Each row is a point on a landscape with many valleys, with its height.
A ball rolls from a point to the lowest of its 2 nearest points, and stops where none of them is lower. Distance is the straight distance between rows; heights are no part of it.
Sito: [120  77 150  86  86 114 101 133 133 122 168 137  99 141 142 105 108 121
 117 165 101 188 131 164 169 106 115 125 134 139 128 117  96 126 152 143
 153 111  97  85 151 127 167 137 162 110 162 179 190 104 147 115 131 132
 160 139 127  93 149 130 135 117 114 135]  height 391
ferem: [118 170 115 137 225 147  98 135 105 111 120 137 154 117 121 136 102 159
 129 107 110 100 138 130 116 104 123  94 152  85 135 144 146 132 100 108
 128 130 115  92 139 163  95  75  92 134 182 141  85  97  81  95 130 110
 101  83 153 143 132  91 162 125 100 187]  height 395
Zapu: [141 135 107 132 133 106 132 106 116 139 144 140 122 116 153 115  94 115
 125 141 106 146 116 153 158 180 144 121 137 128 151 104 120  99 142 146
 143 129 122 135 138 170 125 155 145 136 121 131 182  86 138 107 165 132
 161 137 152 114 158 127  98 101 136 112]  height 624
minap: [151 107 110 151 101  97 117 113 167 139 151 139 108 101 137 116 116 108
  79 129 110 174  93 120 149 137 139 119 126 101 176 107  88 118 111 160
 167 129 100 129 141 141 153 140 152 124  98 155 232  64 145  99 144 123
 184 117 140  96 139 123 114 123 174 109]  height 640
fod: [123 158 114 141 186 111 105 134 138 121  92 141 177 106 104 148  96 137
 104 102 165  84 140 129  87  75 129 105 126 101 134 138 120 116  63 151
 114 163 127 118 135 142 108  62  99 118 138 105 133 131  65  91  99 110
  83  97 138 155 121 109 167 153 134 155]  height 438
dem: [125  83 120 128 132 133 172 135 186 114 169 132  90 137 124 151 145 154
 128  96 125 152 127 125 138 128 162 121 132  96 141 128 116 107  98 132
 123 110 104 110 147 141 149  99 142  90 132 166 110 146 146 103 162  86
 160 103 164 123 134 120 123 140 137 126]  height 517
rizas: [113  97 139 137 106 129 112 118 129 109 105 178 171  84 139 145 126 197
 160 165 129 141 173 174 121 124  77 105 100 181  91 141  89 122 129 177
 109 129 111  51 127 114 133 102 151 109 161 163 116 158  92 151 157 141
 136 124  96 175 165 167 160 144 131  98]  height 494
Val: [104 151 136 107 127 146 218 106 140 107 120  99 125 178  94 118 159 118
 129  94 119 102 131  98 106  97 139 141  96  71 112 109  95 127 105  56
 152  95 154  97 113  90 115 108  99 134 158  95 103 151 101 178 105 144
 105 139 114 152 136 114 142 112 136 106]  height 535
rad: [109 120 127 139 111  87 197 129 136 101 155  67  66 133 142  78 175 149
 106  94 104 154 144 112 140 138 154 136 102  75 153  85 136 121 127 107
 113 126 123 121 173 151 156 102 108 106  96 129 141 137 146 145 131 134
 142 130 149 120 106  98  94 114 187 131]  height 610
Lek: [139 104  85 174 187 107 102 137  93 121 121  65 123  84 120 120 113 163
 134 148  94 138 122 125 134 116 151 152 128 121 147 113 170 130 158 137
 134 128 179 121  97 144 113 150 143 138 135 155 193  96 132  94 141 105
 139 114 110 143 139 122 131  69 120 148]  height 581
Kivum: [167 140 105  94 102 116 162  89 166 163  81  55  89 131 126 123 131 109
  96 100 139 168 112 115 100 135 180 163 100 147 187 139 168 133 113 169
 141 125  89 199 135 121  77 106 127  82 158 110 114 133 134 159 111  82
 161 190 119  99 141 103 118 131 153 161]  height 329
kul: [ 96 215 125 114 132  95 138 138  85 137 113 117 110 128 155 128 112 144
 113 143 137  88 150 137 105 169 110 164 138 156 144 107 125 136 150 170
 121 157 145 183 126  84  95 167 144 151  83  88 145 161 149 137 142 179
 103 132 139  73  88 119 126 107 148 119]  height 495
Zumir: [139  92 100 152 171 137 139 141 111 143 132 100 105 109 134 140 154 166
 176 139 109 116 125 158 142 140 140 122 144 153 111 136 160 138 165 124
 106 131 151  77 113 145 107 156 152 143 149 167 137 149 133 107 148 102
 124 120 135 156 159 120 137 114 100 120]  height 552
far: [118 145 128 136 113  95 182 150 139 143 166 143  85 104 125 127 169 123
 174 133 118  69 151 138 150 147 148  72 149 138  89 128 131  83  98 133
 140 112 118 126 156 169 186 153 118  90  82 146 112 135 154  87 148 100
 123 164 112 116 149 130 101 105 136  98]  height 651
vev: [119 121  76 177 158  86 113 141 113 144 129 147 189 108 124 156 103 162
 155 147 170 115 118  95  99 141 107 139 146 121 161 137 136 103  81 183
 137 146 191 130 107 114 120  68 116 154  91  88 118 120 108 116 108  95
 127 106 127 151 129 122 142 100 148 123]  height 218
potu: [114 138 165 113 133 162 154 101 111  95  40 174 180 111 104 133 129 133
 162 182 146 128 184 133  86 110 102 146  94 149  91 136 105 134 154 158
 106 120 146 136 104 109 117 114 105  87 179  76  97 187 118 161 129 138
 121 170  94 204 149 169 117 164 103 113]  height 414
fuv: [121 124 163 111  84 113 208 145 139 133 164 130  65 143  89 105 181  80
 167 117 107 107 113 138 158 124 125 110 146 118  61 147 104 106 138  91
 130  94  88 129 155 122 207 161 150 100 107 163 112 132 173 139 112  93
 112 182 103 123 138 126 106 120 114 122]  height 670
Lusi: [165 165  54  93  98 124 167  82 151 141 117 106  91 145 142 121 127 113
 101 130 150 150 111 134 121 214 177 123  98 151 129 126 183 139 137 184
 144 139 141 151 145 157 131 136 119 136 109 120  68  81 172 137 105 161
 167 118 117 118 143 127 121  89 178 166]  height 403
Vumu: [122  88 150  99  62 170  89 133 176 107 135 141 150 151 130 129 136  83
 118 138 124 146 120  83 117  97 123 180  88 123 122 154 113 119 118  59
 120 122 116 151 119  85 180 164 144 140 138 121 102 111 143 149 104 110
 132 181  82 153 102 159 134 142  84 133]  height 724
refu: [126 103 101 124 152 150 167 114 161 103 143  83 100 164 147 152 157 148
 123  68 131 137 120 123 124 131 156 141 113  97 160 116 152 147 107 103
 127 110 128 100 138 123  80  77  98 114 156 138  91 164  96 136 139 115
 138  89 183 136 136 103 136 144 148 145]  height 492
gite: [110 122 120 137 106 125  80 155 129 105 133 167 156 148 137 152  75  65
 125 139 133  91 109 156 142  93  73 156 133 144 123 144 104 114 134  98
 109 104 119 152  93  88 116 126 147 150 123  92 135 133  95 146 135 128
 119 133 167 130 120 140 116 154 105 145]  height 582
soza: [107  93 126 139 122 113 133 113 117 130 140 108 109 105 153 172 156 199
 162 150 144 109 163 189 136 156 114 106 118 195  91 138 135 142 138 184
 131 144 136  68 137 114 118 146 166 131 159 189 112 164 114 135 140 144
 129 106  99 128 166 141 162 112 123 121]  height 522
toso: [166 196  81  93  94 167 136  96 150 148 102 125  91 153 167 104 157 120
 109 110 118 152 107 105 124 252 150 134 104 160 125 134 162 153 158 135
 107 127  92 153 164 154 133 150 114 134  88 128  32  99 180 150 153 161
 141 143 131 147 105 153 105 127 165 141]  height 439
Befot: [127 139 160  91 152 185  60 129 132 129  87 146 169 102 137 129 124 139
 112 174 147 124 142 125  95 103 144 139  93 161 135 138 142 145 136 119
 135 117 137 141  86 130 107 167 122 144 154  98 155 142 137 101 144 144
 107 183 101 152 117 169 135 155  81  58]  height 650
kebi: [130 138 162 119 139 155  30 104 125 110  78 157 175  95 133 150 109 136
 111 155 141 125 152 158  99 131 114 125  92 174 108 130 139 169 166 144
 109 145 130 148 102 142 115 170 119 133 127 111 185 129 107 128 143 185
 122 104 124 164 122 187 140 150 135 100]  height 625
voru: [129 159  73 183 162 104 112 171 131 145 128  72 111 101 163 142 117 148
 122 122 133  69 107  96 105 158 151 169 127 136 165 128 145 150 112 137
 147 114 152 201  95 121  76 145 118 140  76 124 144 130 131 112 171 109
  99 134 117 105 117 120 121  78 138 106]  height 662
ven: [125 177 170 102 129 161 100 134  92 135 130 195 183 153 124 127 132 105
 153 124 160  98 110 125 147 137 100  89 148 151 110 140 139 138 128 125
 108 154 148  89 125 139  94 138 106 166 128  73  87 141 128 134 102 189
 102  97 163 154 103 128 164 180 104 108]  height 330
befu: [130 120 112 204 180 117 172 142 103 139 130 152 181  95  71 135 136 148
 173 133 143  88 117 115 127 123 109 126 166 120 106 125 114 106 125 124
 145 128 165 135  71 116 132 125 106 130  75 137 130 125 147 123 145 100
 118 106 104 163 146 136 110 109 121  87]  height 420
Vugup: [130 123 168 122  77 170 134 114 179 135 101 106 130 130 131 112 183 119
 140 132 107 140 122  80  85 131 102 181  77 132 116 173  90 101 125  79
 104 104  83 160 141  81 180 189 148 119 127 140  88 127 176 170 142  99
 106 210  58 167 110 173 141 142  81 108]  height 707
Zipe: [160 110 114 121 117  90 193 106 146 150  85  89  82 110 112 138 124 103
 155 130 111 158 140 161 121 137 143 184 110 155 147 158 171  78 138 152
 102 128  89 183 131 129  91 123 168  71 169 111  89 146 140 161 145  56
 150 191 133 114 169 104 113 129 112 184]  height 271
muziv: [145 137 109 118 143 110 102 145 137 136 123 164 126 118 142 149  80  72
 132 123 117  99  96 196 141 141 111 126 123 170 117 131 110 129 157 129
 110 119 107 153 109 135  97 170 139 126 108 125 182 114 108 117 157 146
 131 117 178 122 148 140 119 136 130 124]  height 605
tapu: [147 126 121 180 180 150 143 128 111 112 134 156 166 101  71 148 129 133
 163 135 138  87 112 110 117  93 157 105 150 124 119 116 153 129 117 122
 196  99 171 158  73 129 126 135  69 128  82 109 203 106  99  94 115 101
 126 115 109 158 147 159  89  97 128  75]  height 465
Tolem: [155  46 140 112  51 153  93 151 147 105 163 147 120 161 138 123 108  94
 115 147 112 199  88 126 184  98 124 154 140 145 142 117 101 161 153 126
 154  79  98 140 116 119 159 131 150 102 143 162 177 108 136 122 139 123
 183 121 153 118 165 149  99 156 123 139]  height 415
manu: [112 157 139 115 121 132 100 174 115 134 100 119 152 118 119 148 132 133
 147 136 192 102 127 114  73 101  93 136 135 169 117 156 154 139 117 172
 105 169 152 202 121  67 109 118 135 123 121  99  57 177 128 121  77 101
  66 135 107  91  80 130 146 155  97 145]  height 429
Lofik: [125  81 151 137 121 129 128 149 156 160 196 116  87 129 152 131 163 145
 123 113 124 142 145 133 154 142 162  78 154  91 159 120 138 153 130 142
 125 117 120 115 155 173 173 142 151 112 120 173 152 139 131  50 138 100
 157  69 185  99 131 115 123 156 145 106]  height 539
sise: [146 148  88 139 182 123 101 129 101 135  93 153 184 135  98 170  70 145
 134 153 183 144 103 118  88 147 132 128 179 146 155 136 164 118 107 223
 166 161 189 171  99 111 102  94 114 138 135  89 117 110 153 107  68 115
 133  91 127  98 150 106 148 105 123 162]  height 287
resul: [140 159 179  78 140 154  81 161 127 165 105 198 170 107 117 110 131 107
 148 129 168 131 128 136 113 116 104  59 149 168  82 158 120 127 133 145
  84 162 106  98 147 143 118 155 129 136 126 130 102 153 148 102 108 148
  78 117 133 144  87 137 172 192  84  95]  height 268
livog: [145  76 173 148  75 140 149 132  91 150 188 140 141 168 101 134 156 112
 163 124 149 136  86  52 184 122 107 131 209 113 155 135 155 131 108 101
 183 114 125 143 113 107 134 107 147 164 135 139  69 119 147 151 102  92
 144 145 100  88 128  82 112 114  85 127]  height 327
teb: [ 89 155 166 136 117 131 132 116 100  90 135 155 159 150 112 115 132 135
 119 157 128 110 159 125 120  92  96 129 125 108 113 117  93 124 121 106
 141 118 133 116 122 103 152 111 117 135 126  99 135 148 109 152 127 162
 107 143 105 134 114 156 133 118 113 100]  height 313
diber: [155 147 127  88 191 127 117 148 135 175  97 154 131  96 102  91 103 123
 132 128 138 148 126 137 101  97 159  87 133 135 102 147 131 105 129 138
  92 170 111 110 144 154 117 150 134 134 141 136 132 123 153  78  94  94
  84 143 112 128  88 118 170 163  85 120]  height 181
meda: [146  98 129 169 117 135 186 154  79 150 159 146 158 136 109  91 134 161
 157 137 124 178  99  57 159 111 117 144 203  88 181 119 126 105 132 138
 158 123 135 117 123 123 114  70 127 143 126 131 101 122 144 132 118  50
 145 145 120 104 113  79 113 132  90 123]  height 291
poked: [174 101 115 164 156 127 116 136 189 171 107 108 129 114 128 139 101 131
  66  88 155 198  81 110 126 151 180 154 130  83 192 145  94 163 127 151
 112 156  99 164 114 119 106 139 167 121  92 165 178 127 158  99 156 109
 179  79 179 114 114 104 134 166 137 130]  height 636
ran: [121 142 134 156 106 120 123 139  98 156 148 184 186 141 120 114 128 116
 143 158 116 140 110  86 165 126  77 127 162 105 121 144  99  91 130  77
 120 153 133 105 113 122 159  98 145 183 111  94  64 102 159 173 119 123
 127 154  84 143  91 121 140 115  88 142]  height 289
Pelep: [152 108 118  85 142 154 128 160 119 144  90 138 147 101 133  78 130 134
 168 142 115 182 131 131 104  89 127 103 113 159  69 140 136 118 149 129
  87 145 119 105 153 137 114 110 118 119 172 140 100 134 131 132  75  86
  98 175  90 160 107 141 157 155  62 127]  height 67
Gesiv: [124 185 111  72 149 110 157 107 163 119 103 135  79 122 147 129 130 110
  97 110 118 124 166 174 122 167 164 119  78 116 108 116 140 112 132 124
  62 159  76 141 183 187 136 130 138  88 127 122  95 131 131 102 154 158
 130 121 178 136 121 130 119 146 149 168]  height 589
Pul: [127 135 175 132  81 143  82 139  99  97 159 183 130 148 161 144 121  77
 163 145 140 121 145 134 157 170  92 104 184 165 108 119 149 134 168 141
 149 110 115 185 131 175 176 130 108  85  81 112 110 124 142  94 131 145
 153 133 145 112 138 173  62 119 139 134]  height 297
balos: [145 192  84 158 130 103 117 161 101 170 141 117 122 129 148 109 108 137
 119 115 113  90  77 108 131 160 116 123 149 133 143 121 116 134 109 135
 180 125 131 147 118 127  88 140  96 186  63 139 161  90 124 149 128 144
 107 126  92 110  97 115 146  68 152  99]  height 645
sut: [101 143 104 127 165 122 199 131 144 117 157  94  86 166 136 122 161 149
 124 100 125 120 125 123 129 160 182 160 106  87 140 103 130 108 141 102
 101 161 169 129 142 135 156 140 134 138  83  97 126 147 188 120 136 137
 122 128 170 126 108 119 112 111 154 108]  height 590
Noku: [101 137 116 129 175 133 212  96 135 119 128  85 109 165 101 132 146 149
 114 108  97 121 120 139 111 122 155 173 107  76 144 116  95  95 144  79
 113 144 157  79 110 104 110 128 145 174 163  87 143 148 157 160 149 147
 100 137 161 134 138 108 135 133 129 116]  height 564
latu: [132 180 123 130 141  82 161  94 131 126 114 150 106 109 116 145 111 102
 119 121 123  67 159 180 125 130 140  98 120 122 100 124 126  92  99 137
  98 142 105 120 153 162 124 144 132 123 136 123 116 126  93 126 150 162
 110 108 145 118 144 105 143 126 144 159]  height 611
zume: [106 187 137  50 137 132 142 179 129 154 119 127  78 130 150 102 141 108
 148 109 144 128 137 168 137 160 140 119 120 174 108 140 110 151 181 151
 106 139 114 148 162 140 117 188 139  97  97 129 143 177 188 107 140 165
 107 136 168  97  90 145 127 157 132  87]  height 545
navib: [126 101 131 110 132 137 137 133 116 132 110  94 135 156 141 123 116 129
 106  79 148 149 101 124 129  98 112 138 140 123 173 118 111 181 120 132
 123 112 127 107 124  90  27  74 109 138 182 122 135 186  77 183 117 136
 130 109 178 120 131  92 141 178 141 126]  height 466
sek: [102  80 156 122 105 134 122 115 118  97  90 148 188 114 137 141 143 147
 156 161 164 129 185 148 111 105 100 116  92 167 120 129 122 125 127 163
  97 120 161  81 127 105 125 115 112  94 166  93 136 187  81 152 107 138
 127 143 130 178 169 162 119 168 142  82]  height 461
vogi: [ 94 149 186 125  96 172  36 127  91  99 163 135 143 164 152 121 118 127
  88 140  96 135 126 110 143  87  82 120 151 108 130 131 118 156 117  78
 154 112  97  94 125 128 107  92 118 168 170 129 132 114  87 155 120 174
 121 132 103 100  95 114 174 117  96 143]  height 333
lufud: [125 120  69 118  61  92  96 164 161 110 147 157 127 160 168 153  83  69
 104 133 109 117 103 150 159 151  66 162 104 176 126 140  90 128 119 124
 105  95  98 152 130  70 125 124 164 146 103 108 126 126 110 152 153 136
 166 130 160 104 127 124 114 150 141 170]  height 565
Soz: [112 207 124  67 148 109 131 160 164 116 113 120  67 134 159 121 135 122
  74  94 118 122 148 161 103 161 151 132  82 117 121 123  95 140 131 136
  91 146  79 175 171 137 125 145 142  95  86 145 139 160 155 107 160 167
 114 120 171  90  81 126 127 130 158 119]  height 568
Vut: [104 153  83 164 185 143 107 144 135 105 142 129 148 110 148 178 117 181
 142 142 105  61 153 120 111 128 123 140 128 121 149 137 134 115  78 102
 148 108 136  98 101 131  99  77 117 140 164 112  64 119  69  97 173 105
 111 123 136 152 156 116 147  99 110 145]  height 345
Pani: [117 156 123 133 143 108 199 110 160 121  81 113 162 155  80 119 134 118
 106 102 148 118 146  72  78  89 143 158  82  41 145 106  84 111  58  89
 123 164 133 115 120 108 136  81  92 120 129  86 116 130 117 134  85 114
 106 136  99 171 100 100 135 121 154 149]  height 505
Rez: [139  79 138 167 103  69 146 132 100 137 146  96  96 125  95  89 119 119
 112 104 104 151 121 133 163  74 101 128 146 101  99 101 107 126 141 125
 115 139 134 120 134 125 149 123 127 112 109 168 183  98 106 154  76 142
 136  77 118 104 120  96 129 118 182 171]  height 547
zib: [122 108 118 106 145 171 109 139 110  94 137 138 131 140 155 124 137 151
 159 114  90 127 145 151 160 124 115  96 135 142  98 114 127 164 153  90
 122  96 123  60 130 158 101  94  95 126 168 165  96 142  87 141 141 148
 121 110 144 180 139 151 133 139 119 122]  height 254
korof: [ 97 180 122 124 105  85  93 172  92 135 110  90 121 100 158 136 110 138
 139 163 140  97 164 149  89 131  80 156 124 188 107 134 146 140 148 173
 112 142 141 219 119  77  98 149 146 125 100 137 115 179 120 142 120 134
  90 144  98  72  86 140 141 111 118 151]  height 468
pusen: [101 117 163 125 102 122 102 124 119 106 151 120 140 125 150 103 153 147
 120 120 134 108 170 109 117 100 114  85 115 114 137 112 117 141  79 117
 149  93 126 101 163 136 145 100  77 103 123 132 147 146  62 125 120 132
 108 136 114 122 114 137 125 132 161  85]  height 269
mol: [176 165  55 110 121  96 170 119 180 154  95 101  91 135 131 119 129  89
  83 100 146 130  90 124 132 176 195 134  80 129 156 111 157 122  95 163
 127 136 113 171 158 151  96 129 109 120 105 109 132 103 155 129 116 118
 150 155 119 126 129  98 117 110 170 152]  height 370
daku: [118 161 124  93 118 125 106 125 123 141 132 129 111 149 166 111 126 122
  97 149 151 135 123 140 131 177 138 142 112 155 143 108 125 151 168 152
 110 161 159 137 142 118 144 192 140 163  91  93 168 143 184 111 139 193
 142 125 156  94  97 138 121 139 154 100]  height 519
les: [143  98 151 144  99 131  63  74 155 102 113 142 147 114 118 173  99 115
  92 141 145 139 145 145 116 126 101 129 106 150 133 120 122 149 141 153
 135 130 123 162 118 131 145 166 120 121 112 125 202  97 102 140 141 171
 157 101 120 132 150 169  91 125 179 133]  height 602
pofa: [121 124 186 115 142 140  75 123 105 105 151 156 126 143 114 127  79  99
  92 130 101 150 132 166 134  74 107 116 157 107 114 130 100 121 136 111
 154 118  99  96 126 135 134 107 142 133 159 157 181 107 107 117 117 148
 137 117 126  95 119 122 150 113 110 137]  height 363
migad: [138 110  54 109  81 111 146 108 170 110 135 104  83 138 173 124 144 126
 116 137  84 167 131 144 148 170 161 153  66 141 123 115 136 105 133 124
 105 131 136  89 169 144 158 121 154 120 149 115 103  89 137 162 140 140
 173 146 128 145 145 135 131 121 157 173]  height 528
kidi: [106 145 111 161 118  72 142 123 121 144 173 143 107 121 134 152 126 136
 127 115 137  63 126 131 131 152 120  99 153 137 125 129 116 105  92 142
 156 128 132 125 136 125 144 146 132 156  81 138 130 123 117 134 135 153
 115  95 131  89 127 111 143  97 161 116]  height 629
dumuf: [114 118 142  68  68 124 129 164 128 113 137 106 147 131 152  68 176 112
 114 123 161 136 152  93 105  97 133  64  86 152 109 118 161 161  75 154
 153 109 139 142 167 106 146 111  72  86 119 128 129 145  93 131  54 105
 108 157 102 118 113 136 132 150 160  70]  height 223
siro: [149  88 103 162 198 115 104 113 166 159 113 103 137  90 145 154 102 162
  93 119 151 184 107 161 128 190 168 161 107  98 168 140 124 142 163 136
 102 179 137 112  91 119 119 146 203 144 104 164 158 138 164 111 206 139
 187  78 186 136 139 129 131 170 123 130]  height 615
pek: [ 92 130 159 108 120 142 119 157 122 152 124 103  85 115 155 125 194 142
 163 105 143  90 145 134 120 138 118 118 128 176  88 152 125 161 170 115
  83 153 119 133 152 120 147 195 141 115  90 149  91 196 161 114 123 140
  91 142 125 126  99 144 129 153 122  97]  height 573
tovo: [140 166  46 107 129 165 148 116 151  95 115 147 124 158 153 134 117 129
 113 139  90 136 117 139 143 183 164 162  82 121 109 106 118 118 137  97
 107 123 137 106 135 158 128 117 126 155 137 116  94  96 142 131 174 153
 134 128 130 167 137 153 121  96 132 148]  height 504
fep: [189  78  96 154 117 122 115 112 161 158 111  96 115 114 139 107  99 114
  65 115 111 210  92 115 160 135 193 151  94  94 186 124 122 144 147 143
 115 142 127 115 136 153 127 156 164 128 141 154 218  73 138  89 134 114
 193 106 151 127 141 106 130 145 149 157]  height 654
ritof: [101 123 119 187 218 111 110 133 104 149 125  85 129  78 150 133 134 199
 126 120 125 134 140 140 120 176 128 147 134  96 150 136 120 141 179 106
  82 165 139  87  95 123 111 131 174 159 104 159 126 144 153 130 203 142
 128  89 173 150 125 123 127 135 133 124]  height 588
fitas: [164 151 146 143 139 143 154  94 126 137  94 126 110 125  79 135 106  92
 141 127  89 115 134 144 143 115 139 133 155 114 118 159 149  99 132  93
 133 112  94 132 124 155  96 135 130 117 174 128  82 101 120 157 161 102
 118 160  94 126 173 112 112 121 100 184]  height 97
Keke: [107 139 111 144 177 127 143 107  98 100 136  65  93 143 119 120 122 176
 109 130 103 141 140 121 128 151 150 149 140 108 121  91 153 152 170 128
 149 143 176 130 106 134 137 133 123 137 126 158 143 110 160 128 122 163
 125  86 114 100 133 121 121  62 148 151]  height 603
vek: [117 101 155 121 114 170 108 123 104 122 158 104 110 159 128 122 137 175
 137 136  83 142 119 127 153 110  85 132 150 128 125 128 116 167 157  79
 159 111 121  67 119 110 107 102 138 173 182 178 100 125 120 182 132 156
 111 119 100 126 132 129 152 114  96 140]  height 300
nake: [172 140 101 102 112  90 160 112 154 136  76 142 117 104 100 121  74  60
 125 132  94 143 123 186 155 129 135 152 113 143 115 148 110  89 130 133
  95  98  84 150 134 147  84 133 152  90 187 130 144  99 112 160 165  84
 139 178 118 126 175  98 107 130 115 192]  height 194
Seki: [ 90 141 130 143 127 118 161 122 100  96 165  53  59 162 139  92 158 190
 111  98  66 164 145 131 148 139 133 155 123  74 127  74 111 144 172  84
 133 120 134 109 144 144 148 102 129 130 121 175 143 127 154 156 147 169
 114 105 134 103 119 112 105  73 164 152]  height 619
nulif: [136 107  68 160 169 116  90 132 142 132 118  96 154  85 157 146 133 164
 136 135 144 113 141 101 113 117 136 150 101 119 165 145 155 135  78 124
 112 130 169  91 116 138 104  88 107 155 139  98 102 124  67 122 147  96
 127 114 129 200 139 132 147 122 139 155]  height 290
kor: [132  86 139  55  82 152 158 145 147 118 128 100 123 128 135  81 175 108
 150 110 126 168 123 119 113  64 132  85  96 148  89 143 145 134  92 119
 132 100 110 117 169 117 139  94 105  94 167 151  97 126 102 141  55  75
 118 181  96 125 116 132 156 145 103 109]  height 168
Tobi: [109 169 140 160 148  97 162  88 141 112 100 154 167 126  60 144 120 148
 115 126 165  89 161 102  84  90 128 117 118  63 119 122 109  96  57 140
 113 180 146 108 128 121 168  65 109 123 120  86  77 125 102 117  93 123
  92  94 103 153 110 108 155 121 148 174]  height 474
kavel: [160  63 164 155  95 156 149  86 104 133 155 121 157 143  80 162 148  85
 141 139 127 121 109  61 171 107 138 149 173 112 147 137 194 115 107  80
 163 126 159 135  86 129 128 142 140 161 179  96  81  87 125 152  94  98
 152 144  86 137 165  92  99 123  86 167]  height 275
vari: [115 112 144 165  67  79  87 112 141 103 175 163 128 106 133 167  90 100
 129 135 127 117 129 146 125 119  84 120 141 138 147 128 106 121 119 153
 170 121 111 171 122 100 160 122 127 119  80 124 213 100  85 140 136 130
 144 116 131  88 142 146  74 104 178 126]  height 584
liran: [175  85 176 145 104 184 158  58 144 143 118  91 101 147  75 135 164  91
 136 103  97 133 116  94 136 108 147 148 142 108 119 148 178 110 136  62
 128 106 102 124 116 148 138 168 125 125 184 133  68  89 135 154 132 103
 126 145 100 144 159 116 113 128 107 167]  height 196
roni: [129 101  67  98  83 104 125 128 190 108 127 131 118 164 158 146 123  86
 109 130 127 151  93 140 143 151 125 151  73 164 120 134  94 139 118 118
  81 139 132 103 149  81 151 157 157 132 128 106 127 131 127 160 125 157
 175 110 156 138 128 136 139 173 154 162]  height 548
nutu: [123  98 176 102  83 155 194 138 140 140 138 100 113 165 101  79 184  98
 167 123 120 158 104 102 111 113 105 161 107 115  98 144  92  91 141  94
 135  84 102 167 159  84 192 149 143 110 126 146 113 129 187 167  90  71
 106 210  71 135 109 153 137 127  75 103]  height 689
bib: [127 164 179  96 146 170 115 126 153 107  80 197 178 112 102 132 134 111
 145 137 172 102 160 130  86  93 135 104 110 143  79 153 105 117 118 134
  92 127 121 131 128 132 143 131 105  85 145 104  77 173 127  98 130 133
  88 141 116 181 112 160 136 182  90 104]  height 346
meki: [107 127 160 118  86 152  97 111  99 106 164 145 113 140 173 125 155 124
 142 167 116 116 168 124 162 160 131 101 160 139 110 109 167 129 150 117
 144 108 135 112 151 192 193 135 111 128 124 134  88 128 129 103 123 157
 142 149 120 137 130 161 104 107 133 120]  height 251
Tere: [ 99 138 160 100 211 140  99 133  65 101 101 176 206 121 115 113  65 164
 134 175 125 197 128 152 118 119  96 124 158 124 154 127 108 108 161 171
 155 149 144 116  98 112 113  87 142 121 194 116 159 119 162 118 118 133
 154 145 155 103 138 122 133 135  63 112]  height 392
befal: [125 102 158 135 138  90 105 155 129 155 165 116 122  99 147 131 133 127
 137 101 152 113 145 136 118 105 153  63 149 126 155 124 156 125 106 161
 116 133 140 139 165 176 144 136 131 107 108 122 193 152  89  52 102  95
 123  88 183  98 125 117 128 153 160  93]  height 560
veg: [127 105 196 180 155 124 108 119 113 172 158 135 123  80 116 154 144 149
 138 130 148  83 146 132 126 117 140  81 179 119 159 141 155 133 120 132
 162 116 116 144 110 155 134 174 146 128 103 148 180 139 112  70 146 114
 121 116 143 101 146 129 121 141 122  64]  height 585
lutif: [122 157 108  88 205 165 112 126  82 125  78 155 174 151  97 127  79 163
 145 155 147 146 111 134 110 146 127 121 151 152 138 124 163 144 161 180
 142 152 174 144 109 117  87 114 106 135 183 104 113 125 154 120  84 155
 139 105 142 119 139 117 139 131  93 155]  height 342
dodif: [158 104 114 112 103 141 129 145 126 125 135 133 119 154 125 104  95 117
 113 107 125 173  85 122 153 120 120 132 149 133 150 109 106 163 126 144
 152  88 107 136 122 118  83 108 105 120 143 164 161 132 116 155 123 122
 160 115 136 118 131 122 130 144 133 116]  height 440
gazas: [108 114 102 115 124 154  97 161 117  85 162 112 114 117 185 155 163 170
 165 142 118  94 181 141 134 133 137 107 134 151 119 111 181 133 120 138
 148  85 144  99 154 164 140  88  98 103 142 155  91 151  77  89 137 115
 130 131 132 145 154 151 126  97 127 126]  height 197
Lebas: [161 162  73  96  95 197 119 112 132 117 118 160 135 173 182 121 142 105
 117 120 105 125 105  90 154 215 144 137  92 145 137 125 147 164 133  88
 135  86 116 113 141 161 109 123  81 161 130 105  54 101 123 152 162 161
 141 153 121 182 134 159  97 119 139 116]  height 475
gel: [173  88 154 167 118 120 117 103 105 141 144 124 118 160  69 133  96  91
 103 104 136 144  85 111 150  81 139 114 182 107 121 109 143 130 117 136
 176 128 144 133 112 136 132 139 104 152 125 151 187  79 121 125  60 139
 144  54 104  88 131  97 135 102 160 158]  height 527
dobut: [126 143 142  86 120 157 107 143 118 130 108 143 163 140 110 142 139 110
 150 137 184  92 118 121 111 115 136 119 135 173 106 143 175 141 128 140
 112 163 178 132 119  98 115 171 137 155 147  72  80 151 148 113  70 146
  88 124 129 119 104 124 155 151  89 129]  height 382
kopum: [133  93 145 187 142 131 117  99 117 113 150 146 156 116  87 157 101 118
 109 112 136 125  95 127 123  75 153 132 156  91 143 111 117 116 110 117
 199 124 145 131  82 118 137 111 111 145 109 115 236  86  99  99 112 123
 153  94 139 115 145 136 106 101 144  98]  height 500
Runo: [ 96 136 192 140 136 146 116 126 132 160 149 106  80 109 141 143 181 155
 126 122 144  60 175 106 109 146 153 108 148 115 143 144 154 148 136 106
 134 125 125 154 128 149 164 196 142 126  93 144 114 166 153  79 167 136
  91 143 121  99 117 137 100 132 134  75]  height 604
zifup: [114  79 134 183  59  61  99 132 117 129 162 118 123 119 111 120 119 111
 125 151 121 128 128 123 154  87  59 152 143 127 100 115 107 127 137 136
 136 127 137 170 115  83 185 138 130 123  68 162 184  88 134 160 104 122
 131 108  87 104 119 140 106  98 155 162]  height 566
seri: [100 166 166 183 177 127 156 132 101 131 112 152 159  99  92 139 135 149
 143 140 141  69 150 146 114 102  81 120 140 114  94 144  75 115 133  96
 139 128 116 133  72  98 130 131 125 125  86 120 134 156 137 149 185 143
 103 137 103 155 132 157 124 128 113  73]  height 367
Fur: [120 103 130 149 112  98 151 152  89 167 159 151 145 139 114  76 112 116
 146 130  95 151 100 107 167  91  93 115 178  84 136 117 105  99 124 100
 119 139 130  83 134 120 119  82 139 170 128 119 118 117 124 166  96 106
 126 142 126 120  99  83 145 133 105 152]  height 239

For each start below, name the point where the ball stops.
rad -> vev
Zapu -> fitas
veg -> gazas
Vumu -> zume
Vugup -> zume
fep -> Pelep
